Points, in no order, along strands that fork and pass close to each other.
In the rows, zero is written as 128.
Points whose rows are less than 162 apart are linked; no others are. Some points are linked to none.
k_586: [123 128  38 110 115 165 128 101 120 123 143 126 145 142 183 137 111 192
 123 138 163  86 164 100 112 106 116 108 102  87 136  86 109 156 108 111
 105 141 121]
k_683: [121 121 164  85  95 171 141 132  95  84 117 171 140 157 125 100 107 112
 139  85 168 103 114  97 150 102 109 108  94  82 122  66 127 136 165  81
 129 176 121]
k_987: [ 77 165  83  71 114 174 158 136 138 152 167 171 107  94 127 131 136 145
 121 165 101 108 127 105  81  94 149  58 132 123  81 115 118 195  96  95
 123 130 159]
k_287: [136 118 103 125 147 133 141 166 158 149 176 124 154  96 131 131 138 126
 144 150 121 169 149 119 130 123 135 159 116 140 110 133 130 108 146 116
 103 105 134]
k_714: [126 142  96 121 177  96 143 106 103 115 153  65 161 142 128 136  95 101
 120 131 135 115 154 126 132  94 182 110 146  92 124 133 144 182 106 113
 106 146 152]
k_541: [141 147 132 152  98 121 122 180 137 137 128  85 128 153  83 143 116  95
  68 141  90 161 136 172 150 132  84 129 146 153 117 134 126  93 143 124
 122 115 114]
k_803: [128  83 148 122 155  93 198  77 150 137 182 138 130 171  99 152 100 100
 173 126  90 126 137  96 139 174 102 137 134 198 115  95 132 119 131 127
 141 152 152]
k_248: [142 105  67 134 131 174 162 150 180 140 162 112 169 123 156 118 132 108
 123 168 132 159 146 152 138  88 106 197 119 121 143 125 130  95 133  86
 130  67 146]
k_127: [101 118 135 184  85 191 108 142 148 147  75  79 115 146 181 140 169 159
 168 107 134 109 129  84 135 174  99 156 103 110 140 101 129  75 129 125
 121  88  39]
k_905: [115 100 130 166 101 180  91 126 140  69  61 116 126 125 179 149 162 134
 149 120 134 112 148 114 150 186 104 119  89 127 132 118 110 122 179 132
 142  93  69]
k_922: [ 99 136  99  91 106 135 162 164 143 117 152 135 156 126 195 117 107 152
 154 132 162 100 152 109 160 132 136 113 117  75 109  82 145 161 125 109
  82 157 112]
k_260: [110 112  26 109 117 117 129 106 163 153  94 110 126 115 138 148 104 119
 130  81 122 108 120 160 123 135 132 179  99 130 137 113 132 145 124 130
 160 106  95]
k_359: [115  73 179  93 162  76 166 126 158 105 120 148  89 171 122 106 141  96
 149  72 134 116  87  74 175 166 166 149 164 119 137  92 121 111 106 148
 144 126 127]
k_98: [144 133 165 148 118 139  80 108 109 170 119 134 113  96 139 143 186 194
  88 152 160 171 137 172 107  88 149 141 136 118 142 185 149  64 132 188
 140 110 138]
k_125: [124 166 153 111  96 171  83 135  92 184 169 176  95  55 164 142 198 181
 178 189 137 121 138 182  70 120 101  92 124 120 111 159 131  76 141 151
 163  82 114]
k_437: [164 173 162 125 112 116 159 123 113 114 111 130 124 143  79  91  78  72
 127  91  77 123 125 129 111 121 131 171 170  73 138 113 138 134 150 134
 149 168 129]
k_348: [120 160 152  91 112 152 130 193 122 129 120  92 113  81 150  82 161 124
 133 152 124 117 122  99 116 138 135 129 141 115 137 152 113 148 120 129
 109 180 136]
k_549: [136 152 209 125 167  40  94  59  94 120 123 134  77 129 148 101 136 104
 171 130 195 101  88 130 151 207 143  86 126 185 133 129 102 125 145 142
 102 176 133]
k_624: [136 126 180 202 191  56 111 121 150 107 100 123 133 154 102 139  97 117
 131  95 120 146 102 164 169 142 178 144 128 185 119 109 114 146 132 114
 122 114 126]
k_996: [155 106 148 179 135 127 142 147 148 141 110 161 148 153 116 101 159 142
 102 126 130 157 100 122 148 112 125 187 123 137 150 138 142 110 123 100
 131 154 185]
k_805: [171 104 126 150 201 107 102  75 118 107 150 108 150  93 182 173 123 141
 182 132 165 125 162 141 155 160 138 164 107 115 124 142 115 144 186 102
 162 140 190]
k_912: [126 173  89 140  94 146 117 195 142  99 144  83 148 123 150 101 119  94
 157 115 120  83 152 173 116 119  98 130 128  83 153  83 120 147 166 137
 172 141  58]
k_467: [177 146 115 132 113 123 150 141 193 107  61 129 125 124 114 186 111 122
  86 162  68 200 132 140 140 104 143 139 195 137 167 138 165 130  92 128
 115 102 148]
k_459: [124 139  87 123  91 133 158 142 110 117 141 145 137 134  49  74 115 108
  93 111 121 129  84 148 117  57 112 119 120 144 158 106 139 147 135 114
 132 109 151]
k_979: [ 95 150 183 134 138 151 121 100  95 127 142 151 157 110 169  87 127 134
  68 102 134 130 155 157  92 131 115 132 139  86 166  81 140 106 128 136
 135  91 140]
k_742: [138 119 159 112  93 158 176 198 149 155 147 162 138 177  75  89 140 138
 123 145 124 128  95 105 131 156  91 160 129 108 130 118 156  98 124 147
 146 101 122]
k_577: [ 77 160 150 151 103 127 163 114 133 126 174 142 129 182 137  54  97 124
 140  93 177  82 101 125 111 113  97  74 112 113  89  40 140 124 125 105
 131 157 117]
k_736: [106 145 125 175 138 117 108 137 111 116 134  88 136 135 178 139 102 103
 158  91 110  53 151 148 129 159 114  85  90 118 101  96 135 107 162 150
 128 106  80]
k_54: [165 124 184 152 164  82 164 122 172 138 152 160 121 163 100 159 100  97
 138 139 104 123 165 117 159 180  87 147 142 156 137  86 167  82 117 113
 143 148 160]
k_495: [ 98 136 141 140 122 106 136 149 100 124 158 113 149 125 135  99  92  99
 108  64 134  60 149 152 130 116 109 100  89  95 124 108 159 156 107 155
 143 111 109]
k_540: [137 143 167 137 107 171 141 121 127 109  99 118 127 119  95 114 115  77
  79 102  67  99 136 180  97 110 123 183 176  96 169 140 159 133 125 144
 156 126 134]
k_854: [106  69  68 162 151 172 105  92 116 149 132  76 121 105 109 190 140 127
 151  91  79 125 140 148 119 141 116 144  82 177 129 146  98  83 147 166
 152  81 124]
k_720: [131 118 149 134 114 190 114 158 126 136 113 139 164 107 145 121 143 148
  95 150 110  70 119 139  86 140 120 191 150  94 174 188 143 153  74 150
 153 107 167]
k_993: [174 102 131 116  94 138 135 161 161 138  87 167 145 123 107 171 143 108
  81 130 112 156 123 144 153 152 138 153 170 133 142 129 158 140  95 133
 111  97  92]
k_821: [ 83 133  78  48 106 131 101 116  93  96 128 109 106  84 135 128 157 118
 133 128 130 115 146 105 139 104 166  82 147 105  95 160  96 178 125 164
 102 191 135]
k_178: [135 132 171 126 143  51  83 114 118 134  83 165  78  56 165 121 141 146
 168 136 103 164 120 157 127 165 131 125 129 156 119 170 147  96 130 152
 125  98 114]
k_880: [157 105 110 193 197  98 100 115 158 127 121  70 164 134 145 135 112 150
 181 119 126 118 118 158 142 156 143 165 109 129 139 118 102 128 146  73
 152 147 188]
k_389: [108 114  59 110 108 174 118  94 120 158 210 145 128 132 182 145 129 178
 113 147 153  77 157 121 109 126 109 101 127 120 127 123 128 151 102 151
 122 145 176]
k_435: [166 128 133 126 147  63 108  93  94 142 145 148 117 129 169 161 130 148
 177 180 188 142 152 121 149 165  92  57  98 168 105 107 124 142 165 128
 108 157 139]
k_399: [108 118 194 205 140  73  98 132 155  97  54 110 120 114 124  96  92 111
 102  71 128 135  78 152 131 158 136 123  91 178 130 124 114 120 142 112
 154  99  86]
k_119: [122  85 134 182  89 192 104 181 161  89  81 139 142 125 166 137 148 123
 149 123 124 150 142 159 154 138 122 113 111 110 125 164 133 127 157 101
 142  97  66]
k_117: [139 139 102 204  92 163  84 125 134 121  36 101 156 151 142 117 154 116
 120  99 127 137 131 170 107 153 115 139 122 111 149 140 133  88 152  94
 107 150 140]
k_591: [115 164  33 110  96 117 137 123 174 146  96 119 137 117 115 126  94 102
 125 128 154 103 138 147 111 109 131 169 115 116 167  98 122 174 163  87
 158 134  68]
k_427: [114 100 138 117 109 111 190 123  98 109 166 160 128 167  65  77 109 104
 103  92  90 119  94 104 134 125 117 121 145 146 128  96 118 142 112 152
 134 132 142]
k_925: [135 101 156 127 204  59 106  71 111 123 145 144 142 164 123 148  85 132
 195 124 166 100  97 129 147 163 182  87  94 208 106 118 120 162  96 120
 115 144 134]
k_170: [137 134 163 170 170  66  55 118 113 112 122  61 115 141 137 139 151 118
 102 124 154 107 138 155 170 200 124  93 113 182 103 137  89 110 149 145
 104 125 130]
k_158: [113 124 171 125 105 103 150 138 148 105 133 115 113 164  98  82 122  56
 143  55 124 102  82 140 169 166 101 125 126  97 112  77 128 138 148 112
 143 119  71]
k_706: [141 153 134 122 152  39 188 120 110 144 162  97 131 203  99 111  75 118
 115 152  98 132 119 108 115  97 151  88 186 157 120 103 160 165  67 168
 119 175  95]
k_361: [113 146 129 112 136 142  94 126 102 143 136 139 147  86 142 123 133 140
  96  91 132  93 157 133  87 136 124 172 142  67 160 140 140 112 108 181
 139  93 156]
k_500: [ 86 158 125  63 127 154 139 147 120 117  91 102  84  96 155 132 144 118
 105 138 103  94 166  92 143 138 174 127 150 116 147 167 105 189 101 155
 127 168 115]
k_666: [147 114 164 153 125 106 146 142 138 148 119 205 120 130 152  93 145 144
  80 135 143 137 106 130 113 101 151 153 147 180 165  97 128 100 101 163
 140 137 156]
k_654: [144 157 116 108 107 148 139 146 109 133 195 131 125 152 107 124 103 141
  61 196 126 101 161 128 125  72 103 118 139 163 117 145 137 188 101 131
 126 139 159]
k_721: [156 107 107 137 158  84 161 124 153 107  98 133 144 165 131 114  88 110
 127  62 149 106 102 130 167 145 151 176 120  96 150 112 108 167 118 100
 142 133 141]
k_141: [158  87  48 204 118 165  86  92 141 119  48 120 145 180 120 171 126 140
 132 128  98 148 116 164 115 133 105 143  94 134 143 153 128 104 173  95
 129 126 106]
k_273: [143 200 117 171 102 157 170 176 185 143  76 105 141 153 102 100  95 115
 125 153  88 172 122 140 158  70 146 167 163 102 160 183 172 180 137  79
 122  99 146]
k_841: [166 144 157 156 151  76 106 139 107 131 155 133 122 106 178 100 114 153
 162 178 165 178 154 137 119 173 111  79 113 149 102 119  96  88 182 106
 108 139  99]
k_204: [139 147  53 138 185 115 119 108 140 118 142  58 172 138 128 146 116 106
 158 114 124  94 160 160 149 105 157 162 114 109 124 127 115 142 137  97
 130 160 170]
k_477: [141  98 143 167 125 134  72 105 110 181 106 130  99 106 187 137 186 173
 115 153 176 169 138 146 106 169 122 159 125 131 170 191 139  80 148 184
 129  99 114]
k_206: [141 139 182 158 159 109 135  78 104 109 130 170 133 122 110 100 131 126
 187 126 151 163 109 114 149 173 134 124 108 154 131  99 116 115 207 112
 124 116 153]
k_942: [171 120 121 145 174  80 100 123 135 158 118  63 150 148 132 205 117 147
 112 138 147 160 171 146 121 119 136 133 102 128 139 146 164 100  91 126
 150  99 149]
k_131: [137 140 134 185 121 117 109 166 133  86 101 104 140 110 120 153 124 119
 114 120 114 169 116 169 156 141 110 104 111 173  94 134 103  82 154 116
 114  67 106]
k_537: [107 131  88 106  97 154 124 156  95 185 193 145 120 129 140 117 148 155
  46 161 146  82 145 129  95 109 114 102 144 138 142 143 128 165  75 161
 119 124 166]
k_636: [ 94  76  59 161 110 170 119 104 148 143  86 114 112 112  92 162 148 118
 129  67 100  88 109 154 119 150 129 195 100 140 132 164 116 135 128 132
 169  94 101]
k_38: [130 189 123 142 115 109 142 186 149 120 101  58 108 112 163  88 115 118
 134 142  94 114 110 102 156 129 132 165 139  98 134 149 127 182 115 118
 114 142 129]
k_971: [185  95 134 111 190  51 101  18  87 135 160 154 123 139 143 171  92 142
 169 167 198 145 150 143 146 149 140  74 113 196 128  99 144 172 119 122
 120 136 137]
k_559: [170 145 147 199 135  98 149 159 151 137 115 115 146 186 117  89 119 158
 141 154 159 165  95 128 139 158 106 146  98 140 138 123 138  86 160  97
 123 136 156]
k_894: [158 136 132  91 119 132 147 106  70  94 128 147 117 154  87 125 106  92
 107 137  94 141 131  86 129 107 164 107 185 125 133 137 134 206 124 171
  99 187 131]
k_161: [151 129  32 150 134 181 148 155 129 122 134  99 147 109 153 145  97 135
 135 193 132 162 128 139 123  33 118 145 113 128 137 165 154 121 101  72
 143  62 140]
k_292: [138 115 144 161 164  81 158 136 138 113 149 133 150 174 117  63  90 142
 142 109 160 135 106 118 124 128 129 140  83 144 117  97 101 108 157  75
 111 153  99]
k_36: [173 132  96 144  79 169  94 154 125  79  51 133 151 152 121 112 150 126
 115 106 146 114 112 125 139 136 106 114 101  85 144 117 107 135 153  85
 113 157 133]
k_815: [ 97  95 132 196 110 205 121 125 119 161 122  99 129 139 178 136 171 173
 150 147 127 137 112 117  76 150 102 149 130  95 150 131 100  76 139 172
  99  61  60]
k_863: [123 145 178 156 164  68  50 104 110 101  97 100 103 133 135 118 154 101
 151 124 175 111  86 149 164 164 146  64  80 156 101 146  83 101 163 104
 108 152 111]
k_373: [132 101 189 122 105 140 157 186 164  97 118 185 143 120 126 128 139 129
 126 118 102 151  93 120 151 197 108 159 145 118 126 116 150 134 112 128
 138  91 117]
k_112: [147 108 121 109 161  64  48 113 111 127  99 144  93 103 139 155 154 115
 144  86 143 121  84 137 188 170 149 126 132 126 135 152 128 168 110 152
 117  98 144]
k_970: [123 148 139 151 133  77 127 159 137 141 106  82 129 136 109 130 121  89
  79  89  96 133 129 172 104 114 151 145 109 149 104 138 116 104 135 130
 132 175 108]
k_842: [133  92 104 140 100 183 102 126 114  88  92 161 159 148 147 120 120 151
 124  87 187 105 141 113 128 122 118 133  74  83 144 119 122 144 174 100
 162 178 135]
k_185: [142 153 112 105 155  85 182 107 130 142 186  83 152 176  88 136  79 105
 142 156  97 127 154  82 144  87 128 100 152 136 116 137 142 161 103 110
 112 170 147]
k_247: [ 96 148 163 112 113 161 167 167 158 161 122 155 164 106 128  80 130 132
  90 187 103 110  79 150  90  93 110 179 163 134 199 163 137 144  73 133
 145 104 147]
k_958: [ 92 161 131 173  78 159 100 185 143 161  76  64 126 124 147  85 154 128
 112 111  99 125 117 153  83 119 120 150 133  90 142 181 166  85  95 150
 130 120 105]
k_517: [134 146  50 137  89 173 123 188 120 119  46  79 119 122 109 170 123 147
 143 130  81 105 126 102 127 116 114 134 118  90 138 145 150 184 116 122
 136  74  70]
k_312: [189 138 103 110 149 106 167 116 108 115 122 146 118 126  82 186  99 103
  92 163 105 189 145 116 159  92 170 135 167 131 168 120 153 149 107 133
 122  94 163]
k_239: [117 107  48 130 146 181 101  75  78 129 111 123 135 104 120 170 157 172
 136 110 142 132 156  97  93 117 121 144 109  83 159 111 125  93 156 125
 116 116 149]
k_289: [153 139 120  82 132 101 150 132  95 122 144 157 108 140  95 173 101 110
  74 137 139 173 149 118 140  98 169  91 194 153 111 119 134 172  99 145
  87 143 118]
k_877: [137 133 151 131 108 191 145 143 180 136 122 127 179 102  99 109 118 118
  98 211  95 160 105 161 104  37 125 176 157 142 150 199 151 127  96 126
 141  82 164]
k_582: [167 127 115 114 152  86 165 152 141 108 108  99 104 159  40 136  92 123
 129 124  71 156  97  82 147  97 187 126 149 111 105 160 121 175 140 133
 116 140 109]
k_769: [103 139 102  99 136 117 135 175 149 127 146  97 154 102 192 114 175 126
 168 149 128 126 160 125 154 161 117 128 135 101 112 122  93 123 138 125
  97 147 123]
k_72: [152 109  99 148 170  87 137 139 166  86  86  50 143 106 111 146 120 107
 110 153  85 173 163 115 127 108 164 147 162 111 129 174  96 147 144  93
 113 121 109]
k_246: [196 129 104  90 174 116 178 132 143 155 154  88 123 159  64 183 108 117
 140 170 118 211 163  91 119  63 170 160 115 136 114 147 134 114 112  74
 147 139 165]
k_848: [104 131  84 114  90 159 144 154 128 124 186 206 114 124 127 140 141 136
 136 140 129 127 113 115 123 114 114  57 127 129  85  78 129 154 129 105
 101 130 122]
k_959: [131 129 156 157 135 126 113 122 114 119  89 131 156 132 104 115 126  84
  81  70 111 155 140 167  99  73 158 153 145 144 136 146 132  94 127 145
 154 137 134]
k_163: [130 110  88  94 176 126 119  64 101 100 150 138 143  95 193 152  89 129
 183 114 144  98 163 130 134 120 117 124 103  97 120 122 143 118 145 131
 126 147 194]
k_101: [ 66 184  90  54  97 183 209 143 142 156 174 162 125 131 114 106 110 137
 145 150 118  82 128  99 121 100 132 114 153 122  84 119 129 193 106 127
 108 166 108]
k_332: [175 140 101 115 160  82 139 124 167 114  96  74 147 124  96 167  85 125
 120 188  85 213 167 109 116  65 145 137 120 155 125 165 128 120 123  91
 120 130 134]
k_356: [ 95 110 209  82 102 127 142  79 139  82 106 133 101 177 154 115  85  83
 138  70 186  82 107 117 179 149 127  83 117 131  82  86 138 144 114 127
 143 189  93]
k_978: [140 106 117 113  96 170  90 135 103 203 125 156 105  67 137 169 199 210
 159 177 115 147 144 128  73 135  83 117 136 109 132 204 134  95 127 182
 152  88  96]
k_674: [163 152 143 149 147  80  72 124 116 162 122 130 143 121 140 155 142 154
  99 167 160 193 181 147  97  93 138 122 133 121 131 161 156  62 119 127
 114 114 132]
k_241: [116 113 131 153 122 141 109 148 143 115 118 163 164 111 130 138 145 126
 137 131 155 188 147 146 138 113 137 122  93 135  87 128 107 105 175 111
 116  90  97]
k_199: [115 139 105 130  93 198 103 164 100 108 111 117 161  74 135 141 184 145
 144 159  94  97 128 153  85 125  92 109 133 100 146 132  76  90 127 154
 122  92 120]
k_288: [ 96 155 142 104  97 163 125 153 117 160 141 113 128  84 118 141 117 168
  59 170  86 144 161 135  47  74 144 108 132 126 105 153 128  98 110 158
 161 120  97]
k_688: [125 128  99 105  63 129 141 161 173 105 100 116 146 109 145 118 126  84
 148  95 161 107 117 140 123 116 114 150 117  77 149 101 127 155 162  80
 162 148  36]
k_31: [166 113 101 103 161 162 183 101 174 135 154 127 137 154  88 161  86 117
  92 172 151 172 166 133 105  21 141 194 127 141 137 134 142  94  98  74
 150 112 170]
k_539: [117 117 125 187 161 148  92  85 112 163 133  42 112 133 115 212 157 136
 170 112 102 133 149 109 127 126  98 160 119 155 133 126 105  55 158 142
 130  91 121]
k_991: [160 113 112 156 178  90  71 105 124 171  98  52 115 122 107 228 164 159
 116 111 106 146 137 109 131 119 146 165 142 145 137 139 153  79 107 161
 123  89 138]
k_988: [137  74 195 138 144 127 167 137 147  85 145 164  95 132  97 118 128 128
 149  95  97 148  95 101 163 183 148 161 174 111 132 138 120 130 147 152
 156 110 127]
k_401: [124 128 165 144 174  42 115 109 124 127 111 131 140 180  86 139  88 126
 130  88 124 102  86 157 134 160 162 109  93 197 112  85 115 135  82 103
 120 150 131]
k_739: [120 137 122  99 103 139  70 123  95 180 169 163  98  67 151 155 180 173
 122 138 158 124 151 153 108 146 125  94 107 136 106 114 128 129 118 149
 147  64 151]
k_37: [125 119 171 147 143 130 125  73 115 136 123 190 120  86 134 134 165 120
 136 158 141 156 114 158 146 181 124 176 136 184 145 117 131 117 182 134
 130  99 193]
k_524: [ 78 159 169 147 123 131 135 104  96 108 154 161 140 131 129  52 115 133
  99 105 176 113 129 141  92 124 122  94 101 113 116  57 118  96 139  99
 123 122 149]
k_977: [107 144  93 159 111 135 105 147 104 117 137  43 138 128 113 123 133  93
 140  81  83  60 144 177 124 144  88 128 115  94 139 107  94  98 148 146
 146 118  68]
k_422: [170 158 151 109 144 101 185 113 122  87  91 114 104 163  77 117  83 110
 107 133  55 139 128  81 131 125 152 138 189 118 150 130 111 160 151 131
 105 179 116]
k_429: [ 83 114 151  85 111 165 187 115 141 129 190 156 126 145 121 111 142 122
 167 133 117  83  88 107 161 192  88 107 164 135  95 102 125 138 105 161
 114 128 143]
k_464: [118 132 142 140 100 128 136 156 152 136  91 154 131 116 143  60 131 140
  51 150 104 140  96 150  85  63 138 185 146 162 186 142 140 110  85 165
 124 112 134]
k_546: [ 98 122 126  96  71 196  92 156  71 131  98 111  90 108 126 158 146 161
 108  96 106 102 143  99  62 136 121 119 112  83 109 142 127 104  97 154
 134 112  49]
k_556: [120 104 159  92 105 174 150 181 139 129 187 157 128 151  97  82 119 124
 151 125 123  80  97 124 152 176  84 132 112 110 146 120 129 150 130 133
 115 133 183]
k_536: [155 149 141 163 157  73  66 122 110 145 116 106  95  78 196 151 137 141
 177 151 139 151 162 150 123 165 101 100 106 152 112 145 136  81 149 137
 145  92 104]
k_989: [138 193 153 122 104 180 178 175 156 153 132 143 157 139  90 133 110 136
 107 187  98 169 144 134 136  66 141 170 144 122 123 165 151 121 138 106
 119 108 153]
k_151: [123 162 108  97 130 125 176 194 129 142 113 128 112 159  78 127 107 105
 142 126  96 154 140  65 159  95 172 128 130 125 119 127 121 161 129 113
 116 119 107]
k_174: [115 131 176 176 121  99 146 153 146 113 102 106 133 160 132  60  96  91
 122  90 169 121 110 158 140 145 118 127  87 127 136  99 106 114 169  85
 163 129  67]
k_826: [ 95 169 130  71 115 173 206 197 137 161 162 158 131 140  75  99 103 122
 124 150  85 111 149  99 134 117 154 128 146 111 101 146 101 158 121 154
 137 136 123]
k_77: [119  90 116  41 109 121 104 110 104  77 150 155 111 100 144 109 173 121
 162 127 139 138 108 108 154 151 156  67 152 101 106 148  60 152 157 125
 108 170 124]
k_49: [146 165 150  96 103 160 179 137 111  96 138 164 131 150  91  95 105 112
 119 126 117  97 126  80 112  86 100 150 125  66 128 124 136 139 159 105
 128 174 130]
k_167: [137 104  69 106 150 167 110  81 107 126 134 144 150 102 162 185 112 142
 130 139 118 107 193 128 107 140  98 153 100  99 136 115 156  82 137 108
 149 125 151]
k_713: [126 132 106 102 116 175 130 162 116 148 137  82 133  63  95 187 135 160
  80 174  77 147 163 133  88  80 116 126 149 128 142 186 135 120 109 162
 132  79 135]
k_911: [ 71 118 100 123  97 207 107 145 130 125 156 186 106 105 133 139 155 136
 137 130 135  78 124 142  85 146 100  70  76 153  91  97  94 135 118 119
 144 125 130]
k_694: [120 100 152 104 146 112 156  69 116 115 201 160 102 127 131 137 122  99
 191 116 128 114 109 108 165 176  95 109 131 180  96 109 150 147 140 181
 133 155 154]
k_406: [143 119 135  94 136  89 131 121 152 183 206 169 113  95 169 119 115 188
  81 186 152 121 157  90  78  74 114 143 127 134 114 122 152 123  96 111
 140 151 170]
k_565: [139 132 190 115 123  99 104 154 128  80 115  97  81 121 132  83 139  98
 145  68 126 123  85 111 181 193 152  90 161 122 113 128 129 127 122 118
 101 158 150]
k_944: [100 118 175 105 115  71 126 111 163 125 102 124  96 181 121  95  93  57
 128  30 144  70  76 128 158 123 137 116 148 122 134  75 148 153  99 126
 144 183  97]
k_250: [134  94  74 171  93 145 142 126 211 156 111 117 162 157 129 108 131 123
 106 160 143 168 127 184 137  92 137 198 122 142 166 159 165 122 133 106
 126 100 126]
k_719: [ 91 131 172 112 164  37 102  68 120 103 119 155 128 136 147 123 125 117
 181 121 199  80  82 101 176 182 138 101 102 184  86 103 117 149 121 143
  85 158 143]
k_606: [102  80 151  86 179  87 133  88 152  92 129 159  91 167 123 113 167  93
 148  99 154 148  71  82 196 171 164 113 144 139 130  95  85 127 122 115
  98 175 131]
k_766: [102 115 176 156 151 103  99  87 129 133 103 156 111  53 165 138 169 132
 146 119 117 186 112 149 112 167 118 143 138 154 153 139 134  74 149 157
 129  74 178]
k_420: [104 115 114  68 102 160  89 130  97 127 154 187 128  58 118 142 175 141
 145 133 121 101 119 153 126 174 104 110 115 142 119 120 117 133 111 152
 140 113 159]
k_316: [113 136 151 115 132  68 170 103  97 125 154 147 138 163 123  86  96 103
 115 112 122 113 108 112 114 135 133  88 188 140 107  82 127 127  96 148
  96 155 108]
k_707: [139 139 155 117 144  80 127  93  95 164 179 160 122 176 107  88 142 171
 157  98 167 118  89  90 132 145 141  84 128 168 104 105 123 141  92 135
 103 207 188]
k_173: [116 144 128  96 129 120 122  78 108 147 182 181 118 165 110 108 174 156
 179 115 209 143  74 100 180 150 137  54 182 136  73 124 142 150 104 152
 106 186 152]
k_620: [118 157 124 102 117 145 116 146 126 162 194 159 101  72 164 146 120 191
  54 171 121 121 190 120  58  74 133 113 100 116  90 144 151 113 118 139
 158 117 143]
k_381: [134  93 140 107 146 139 107 105  90  90 140 159 129 101 130 121 148  90
 178  91 157 142 103 123 172 156 121  94  90 119 119 129  95 147 179 124
 123 139 140]
k_691: [ 95  80 128 176  83 206  97  99 123 151 101 152 137 149 178 123 176 195
 120 160 153 150 129 122  84 155 106 137 120 112 152 189 157  76 145 159
 103 106  93]
k_135: [167 155 126 107 144 132 169 102 143 142 216 105 132 165 108 145  81 126
  97 181 134 119 191 103 106  48  88 104 132 164 130 136 146 149 101  99
 145 160 165]
k_857: [139 129  73 118 139 166 116 133 125 118  98  83 120  82 130 174 124 127
 100 144  79 162 171 126 128 100 144 142 140 102 146 196 126 154 119 129
 125 105 126]
k_605: [105 118 163  98 125 120 126 124 111 124 192 161 118 110 168 117 151 152
 109  92 191 137 139 107 136 109 160  80 148  88 115 116 134 158 103 140
 122 158 144]
k_497: [100 106 131 112 113 182 102 134  74 168  88 124  88  96 116 148 187 181
 126 138 117 138 118  98  55 126 137 138 130 114 151 167 108 108 120 180
 120 121 104]
k_256: [ 79  80 154  74 122 115 101  70 133 117 118 172 102 159 128  95 181 126
 164  95 185 129  67  81 176 142 145  63 145 171  84  93 116 139  95 137
 102 193 118]

A fork is a point with three links, a tip a point with one. Leave the first point through the second and follow the links. Name the first fork or tip that comes.
k_348, k_500 | k_925
k_826, k_101 | k_546
k_497, k_978 | k_422
k_942, k_991 | k_495
k_736, k_977 | k_241
k_841, k_536 | k_348

A fork is a point with three links. Follow the links from the first point to the second and name the forks in between, in order.
k_912, k_316 | k_241 > k_287 > k_769 > k_185
k_996, k_549 | k_174 > k_925
k_173, k_842 | k_373 > k_422 > k_437
k_911, k_459 | k_422 > k_437 > k_241 > k_287 > k_769 > k_185
k_769, k_803 | k_287 > k_241 > k_437 > k_422 > k_373

Follow the links from the first point to the second, and from the first to the third. Name the last point that the two ways share.
k_373, k_427, k_636 | k_241
k_260, k_427, k_250 | k_287
k_173, k_991, k_185 | k_241
k_381, k_854, k_163 | k_769
k_683, k_163, k_174 | k_769
k_559, k_381, k_863 | k_925
k_167, k_178, k_459 | k_185
